Each row is a point on a landscape with many peaks, with its height.
A climber steps from a point to whichever of its 2 nearest points has the largest rise for the distance, and stops where none of them is higher. Distance is the straight distance between rows; heights are no part of it.
benu (h 2.41): [  5   1  33   9  12   4  -4 -21  -1 -32 -17  -5  24   9 -17  14  46   3
  -1 -19]
Nik (h 3.25): [-21 -21   3 -14 -14   3   3 -12  13  -5  -3  31   5 -12  -9   5  19 -36
  14  17]
Velut (h 4.74): [-10   3  -2 -16 -21 -23   6 -11  12   8  -2   9  29  -5  15  -3  22  19
 -13  -5]
Tazuk (h 2.54): [  1  -3 -22   2   7   8 -26   8  14  16  37 -23 -31  -5 -12  11   3  20
  -5  20]
bas (h 7.38): [ 21  18 -12  27  50  -1  19 -23 -38 -20   1 -18   4 -20 -10  21  15   5
  14 -17]
kivo (h 2.79): [ 16  -1  -6  -8   8  21   9 -20  -5  -9  -3 -10  -6 -23   8  36  35  17
  11   3]
Nur (h 5.39): [  0  -8 -38  26  13 -16 -29  17 -11  -3   4 -19 -13  21 -10  -5  11  23
 -15 -22]
bafak (h 0.49): [-11  18  25   9   0 -13   8  -3 -10  -2 -23  -6  23  -8   9 -19 -19  -3
 -13 -28]
Puzim (h 4.81): [-12  31  24  19  12   6 -22 -12  10  24  24  17   8 -22   6 -33   7  -7
 -14  14]
sasu (h 1.22): [ 20  -9   4  -7   3  22  -4   4  -4   8  -5  48   6  12 -18  31 -23  -1
  -1  -2]
kaz (h 4.53): [-17  29   3  15   8   9 -16  -9  -5  19   1 -11 -15 -29  27 -33   5 -10
   3  10]
Tatep (h 5.06): [  4 -35  17  -4 -24  -6  28   2  16   0  12  17  -3   6  -5   4 -31 -26
  11  18]
dereb (h 3.84): [-18 -28   0  -5 -22 -10   2  -9  12  -1  -2  22 -14  10  -5 -19  29 -16
  11   6]
Ser (h 0.61): [ -8  -3   2  -3 -10 -11  14  -6 -25   2 -28  -2  -1   5  11 -42 -12 -23
  -4 -28]
kapu (h 0.63): [-32   1 -16  14   2   8  -6  20  -7  13  24  -6  -6 -51   9 -14   3   7
   9  -3]
mesu (h 6.45): [  0  18 -29  22   0 -11 -10  -3 -31   8 -13  -3 -20 -11  -4 -13  23   5
 -16   7]
lari (h 3.62): [ -7 -18   1   0  -3   4  -1   1   7  39   9   1 -19  18   9 -17   4  34
 -14  38]
Fuf (h 5.12): [ -2  30  18   4  16  17 -26  -7  10  15   5  -6   9  13  -3 -36   8  -4
 -25  14]
Vesik (h 4.08): [ -5  33 -22  11  23  -8   2 -20  -1 -13   6 -39 -12 -22  19   3 -10 -17
  -7 -21]
gab (h 1.76): [ -5 -20   4  28 -18  -8 -10  25   9  14  48  18 -15  -4  27 -12 -16  -1
 -17   5]
Mov (h 3.13): [-15  -7   5 -34 -12   4  16 -10  19  -6   0 -19  -8   8  21 -10  17  -3
  29  31]
kol (h 5.38): [ 18  -5   3 -12   8  -6   3  -3   7  -4  12 -45  35  11  14  27   4  24
 -24 -13]
zagun (h 0.96): [-20  -6 -33   0  -6  27  19  -1   6  18 -25 -11 -22 -21  16 -21  23   8
  14  -1]
Puvo (h 2.64): [-10 -22 -11 -15  19 -12   3 -10  13  -2   0  -1  32   6 -32  52   6  -7
  -8 -18]
zefa (h 1.19): [  2 -13   1 -12  -3   1 -36   7  -4 -16   5  19 -27  25  13  15   9 -12
   8   6]
tof (h 0.97): [ 10  -2  18   2 -10  -7  -9  -2  -5   3 -18  38  -1  -4  -9  13  -5  17
  -7   6]
mopiz (h 0.54): [-38   2  -1  -7   2   2 -13  14  -3   3   6  -9   6 -25  -7 -13  28   0
  26 -13]
mazal (h 2.16): [-13 -25  16  -4 -15 -24   1  20   7  -9  -9  -6  29  -3  -4 -10 -20 -11
   1  38]
vobo (h 4.25): [  2  25   1 -12  -7  -6   9   0 -20   9 -17   2  44  -4   4  -1  15  14
 -11  -1]
Kitoz (h 2.91): [  2  15   8 -34  -2   8  11  10  -8   2  -8  -3 -13 -18  25  14  -9  16
  21  20]
norob (h 4.32): [ 22  -3  -5   2 -20 -14   6   5  13 -13  27  27  14  29  -3 -16  -9 -16
  -9  -1]
Fal (h 2.87): [-13 -23  13  -6 -10   8  -6  -3  16  16 -27  -8 -12  -3   8  10  15   6
 -13  13]
Mevu (h 2.55): [  4  21   1 -12   9  -7   2   2 -17  14  27 -18  17 -27 -25  10  -5 -24
  -4  -3]
Dor (h 5.44): [  6   2 -18   4  -4 -28 -13  15 -43  -8 -25   7 -16   2   0  13   1   2
 -18 -27]
fipi (h 4.29): [-20  30 -12  17   5  -4   0 -32  -3  11   0 -16 -11 -38  19 -14 -13 -25
 -15  -5]
sagil (h 2.88): [  4 -12  31  39 -16  -2  29  24   8   6   9  23 -16  18   6 -21 -33  -7
   0   8]
duga (h 6.96): [  6 -22   3 -20 -14 -23  31  -2   3  20  25  22  -6  15   0  19 -43 -17
   0   2]
fibi (h 2.85): [ 13  16   1 -18  10  17  15  -1 -22  -3  -6 -26  -7 -27  11  29   3   0
  12   0]
Ves (h 4.90): [ 20  24 -10  -5  -2  12   7  -5  23  -9  21 -36  12  -2   3  19  -4   8
 -14 -10]
mora (h 7.03): [  4  -2  14  13  -1 -19  -5   2  14  -7  28   6 -27  29 -31 -25  -4   2
   4  11]
Leb (h 1.45): [  4  -5  -4  12   4  -7 -23  18 -13   7  53  29 -30  -5  25   5  -4 -16
 -10  17]
miduk (h 6.37): [  2   0   3  17  -8 -47  18 -11  12  -3  23  16 -20  14  -7 -27 -16   4
  12  -8]
Vuni (h 5.88): [ -7  -1  12   7 -25 -37  26  -8  24 -17 -17  22 -14  11  11 -29 -17   5
  12  -5]
Runu (h 4.67): [ 26  30  -8  -9  16  29   1 -12  14 -29  14 -38   9  -1  14  21  14 -17
  -6 -14]
saror (h 5.15): [ 10  12  -6  -5  14 -16 -13   5 -34  -2 -21   6  -4   1  26   0 -10  14
  -5 -23]
busip (h 1.31): [  5 -13   8 -12  -9 -11 -29  12 -11   6  28  38 -38   8  34  12 -11  -4
  -3  -6]
fegek (h 5.34): [ 28  21   1  10  26  -4  -8 -18  -8  19 -10  18 -28  16 -15  28   6  12
 -13 -20]
dosaz (h 7.34): [ 12 -13  22  10  -6  -6 -11  -3  37 -10  30 -15 -20  24 -26  -8 -24   6
   1  -7]
sal (h 5.49): [  3  21  28   2   8   6 -22   9  12  -1  16  -6  27  14  10 -21 -16  12
 -17  -3]
resu (h 6.84): [  2  15  -9  37  30  -4 -14 -11 -31  -5  -7 -27 -19 -16   3  -1  23   9
 -20  -7]
Bod (h 5.01): [  4  -6 -24  13  15   6 -27   8   6 -14 -11  -8  11  20 -16   5  26  39
 -13 -17]
Zitam (h 3.26): [-17 -30 -19 -13  16   6   9  -7  17  -5 -25 -17  38  12 -18  23   7 -18
  -9  -4]
luz (h 5.22): [ -4 -18 -21   4 -13  -6   9  22   6 -29  28  20   7  19   2 -11  -6  -8
  12   4]
Sumur (h 3.99): [  8 -11 -15 -28   8  20  -2   3  20 -21 -22  -9  34  19 -11  25   2 -23
  12   3]
Basi (h 2.40): [  6  12 -11  11  11   9 -36   1   7  -2  38 -21 -25   4   3  -4  16  -3
 -12  22]
mep (h 5.66): [  2 -34 -12 -24  -3 -10  19   4  -3  29  -3  13  -7  25   5   9 -35   1
  -3   0]
bafen (h 1.08): [ 10  26 -21 -20  12  28 -11   1  -8 -20  -9  -2 -22   8  15  -3  12  -3
  13  12]
dukat (h 3.97): [ -7 -15  27   0 -23 -14  11   1   2  32   2   0 -23   2  13 -25   4  18
   6  32]
zoda (h 1.11): [ 12   9 -28 -23   0  -1 -23  10 -10 -24   3  -2 -27  19  31   3  16 -13
   3  -5]
Nog (h 6.19): [ 21  -4  13  12  -4  12   3 -10  33  10   7 -16 -24  13 -32  13 -10  23
 -13  -1]
nol (h 0.09): [ 21  -5   5  30 -26   3   4   8  19   1 -27   8   9   3 -11 -23 -17  26
  -8   9]
Mibik (h 3.07): [ -1  10  31   3  -1  -6   1  16 -20   6  27  20   4  -6 -20 -18  -3 -12
  18   6]
feb (h 2.33): [ 13 -10 -22  -3 -18  28  10  26  -2  -4   6   7  23 -12 -12   0 -39 -22
   2 -18]
Bis (h 2.80): [  5  22   3  -6  -5   4  10  11 -15   9  37  14  13 -27 -23  -3   6 -23
  18  17]
fedem (h 0.84): [  9   1  12  -2  15   5  -8   1 -18   9 -24  22  -2  10 -25  28  17  29
   9  14]
buviv (h 0.68): [-15   4   3 -20  24 -11 -13  10  -6  -5   0  -1   4  17 -24  11   9   8
  31  -4]
Repe (h 7.13): [  7   3   6  36  29   1  13 -22 -42 -11  -6 -30 -13 -31  -8  11  28  15
   0 -16]
Vuri (h 7.14): [ 12  35 -18  18  52 -18   1 -33 -15 -28   4 -17   1   3 -19  20   7 -10
  10 -14]
Veso (h 2.84): [-27 -25  -5 -16 -10  16  -8   3  13   7  -5  24  17 -16  10  20  -9 -20
   3  -4]
kasor (h 1.26): [  3 -17   7  -7 -35 -19  13   2  13 -22 -10 -19  11  -7 -17  -4  -9 -21
   1   4]
namag (h 5.21): [ -7 -17 -18  -4   1  16 -20   9  30 -20 -19  16  18  21  23   4 -25  -3
   0   8]
tud (h 2.99): [-10   8  24 -36   0  20   2  -3   4 -15 -23 -10  -4   6  23   8   8   1
  28  30]
rir (h 0.32): [ -4  17   8  21 -16   5  13   2   0   5 -28  16  24 -22   0 -27 -18  15
  -2 -10]
rak (h 2.12): [ 12   8  21  15  33  23   6  -2 -14 -17   8 -38  20 -16   1  13  -2  11
   2 -21]
Dav (h 3.11): [-16 -17   0   5 -11 -18  13  20  -9   5 -23  17  30  -3  -7 -18 -12  10
  13  36]
saza (h 2.57): [ -5   0  19   0  -6   9 -13 -13   5 -11 -27 -16   5   8  -9   0  32   4
  -7  -1]
ner (h 0.62): [-30  19   5 -10  27  -3 -14  -7  -3   2  16   1  -5 -12 -22   3  25   5
  23  -8]
konu (h 3.82): [-21  -8 -15  -9 -17  21  -1   5   9   0 -32  36  30 -24  27  16  -8   9
  -2   0]
Sonuk (h 5.00): [ 17  20   0   4  35 -14  -3  -5 -45  19 -23  -5 -11   4  10   0  -7   7
 -21  -7]
pumim (h 3.32): [ -7 -27 -12 -16   1   9   5   7 -12  40  -3  -3 -10   3   0   7   2  23
   9  34]
pivof (h 1.54): [  8   9 -11  -5  -7  29  10   2  -9   1  -7  27   6 -21  -6  23 -30  -6
  12  -9]
Mesi (h 5.64): [ 26   6  11  20   3   5   1 -19   9   7 -13   4 -35  14 -30   8 -14   4
 -11  -8]
talud (h 3.47): [ 21   5 -11   6 -15  13   2   7  17  -7  26  20  16  -7  -9  -8 -18 -29
 -12 -27]
lerez (h 3.69): [  3 -21  25  26 -29   0  35   3  26   3   4  18   3   6 -12 -21 -23 -18
   4  20]
valu (h 3.81): [ -4   2   9  -3  -7 -16   6  16 -26  23 -12  10  34   1  -6  -6  11  11
  -1  26]
dif (h 0.74): [-11 -15   7 -13  -7  -3  25  -2  -8  -6 -43 -35   3   6  11 -21 -17 -31
   5 -16]
somuk (h 2.29): [  3  -9  23  25 -11  -1   7  26   1   7  32  19  -2  -5  17 -13 -40 -16
  -1  -8]
pezog (h 3.41): [-13 -27  -9 -20 -17   0  -1  -3  16  -2  11 -13 -32   9   8 -14  20  -7
  19  10]
fug (h 0.75): [  0  -3  17 -24   6  -9   0  -1 -12 -16 -29   8  -2   8 -26  33  11   0
  24  14]
nak (h 1.03): [  7   9 -19  -5  -1  44  10  -4 -12   7 -29 -13 -12  -4   2 -12  20   2
  10  16]
Keko (h 4.49): [-25 -11  24   5 -12 -13   8 -11  21   5   9  17  11  21 -13 -34  18  -6
  -3  11]
gobeg (h 6.77): [ -4 -22 -34  -2 -18   1   7  12  37 -29   6  21   2  17   6   9 -20  11
  18   8]
nevok (h 2.31): [ -3  -2 -17 -21  22   7   2  -5  -8  13   8   8  17   9 -31  34  -2 -19
  -2 -25]
liri (h 0.92): [ -1   1  14  -8 -22  -4  24 -15  16  -6 -15 -21  -3  10 -11 -15  -7 -29
  -1  -9]
lipa (h 3.67): [ -2  -2  34   9 -18  -7  -6  10   6   7  15   2  17   6 -24 -31   5 -18
  -7  11]
Vak (h 2.32): [  8  14 -20  -5  23   1  -1  -6 -11  12  12  -6  12  -6  -5  14  -2 -10
 -17 -28]
Gaf (h 4.31): [ -6   4  12  -1  -6  -4  -4   2 -16  20   5  -2 -39 -18  20 -24  -6  -1
  11  26]
feki (h 5.37): [-11  -1  -1 -13 -31 -35  17 -24  27  -6 -18  14  13   8  11 -24   5   1
   3  -3]
Zik (h 5.14): [ 27  15   6  19  19 -14  15 -17 -34  21 -30  -9 -14   1  -3  21   3  19
 -27 -22]
Bedo (h 5.94): [  5  -8 -23  17  -2 -21 -14  13 -33   7 -18   0  -6   3  -4  -2  29  21
 -30 -15]
pov (h 2.27): [  5  -2  21  22  19   1   5  -7 -10 -33  -9 -24  28  -4 -14  22  16  12
   2 -30]
zed (h 2.69): [  7  15 -25 -11   2  11  -4 -11  15  16  18 -11 -20 -15   9  13  22  19
   7   4]
Pudon (h 0.80): [-18  -2 -42  12 -14  15  -3  12   5   5  13  -6 -13 -26  18 -25   1   6
   8 -12]
Metu (h 6.12): [  0  -2  25 -12   7  -5 -21  13  25  -3  20 -35  28  18   8  11 -20  22
 -14  -1]
nat (h 4.47): [  3   3  -8 -24   9  47 -10  -5  14 -31  -6 -17  10  10   6  29   8  -9
   3 -19]
vaf (h 4.55): [ -6   1 -11 -18  -5  15  -4  11  13 -10 -14  19  19   0  41  -4 -22  20
   6  12]

For each start below, name the point where the climber stops.
nevok: Metu
kapu: duga
Basi: dereb
busip: duga
ner: gobeg
nol: gobeg
Sonuk: bas
rir: dosaz
Dav: dosaz
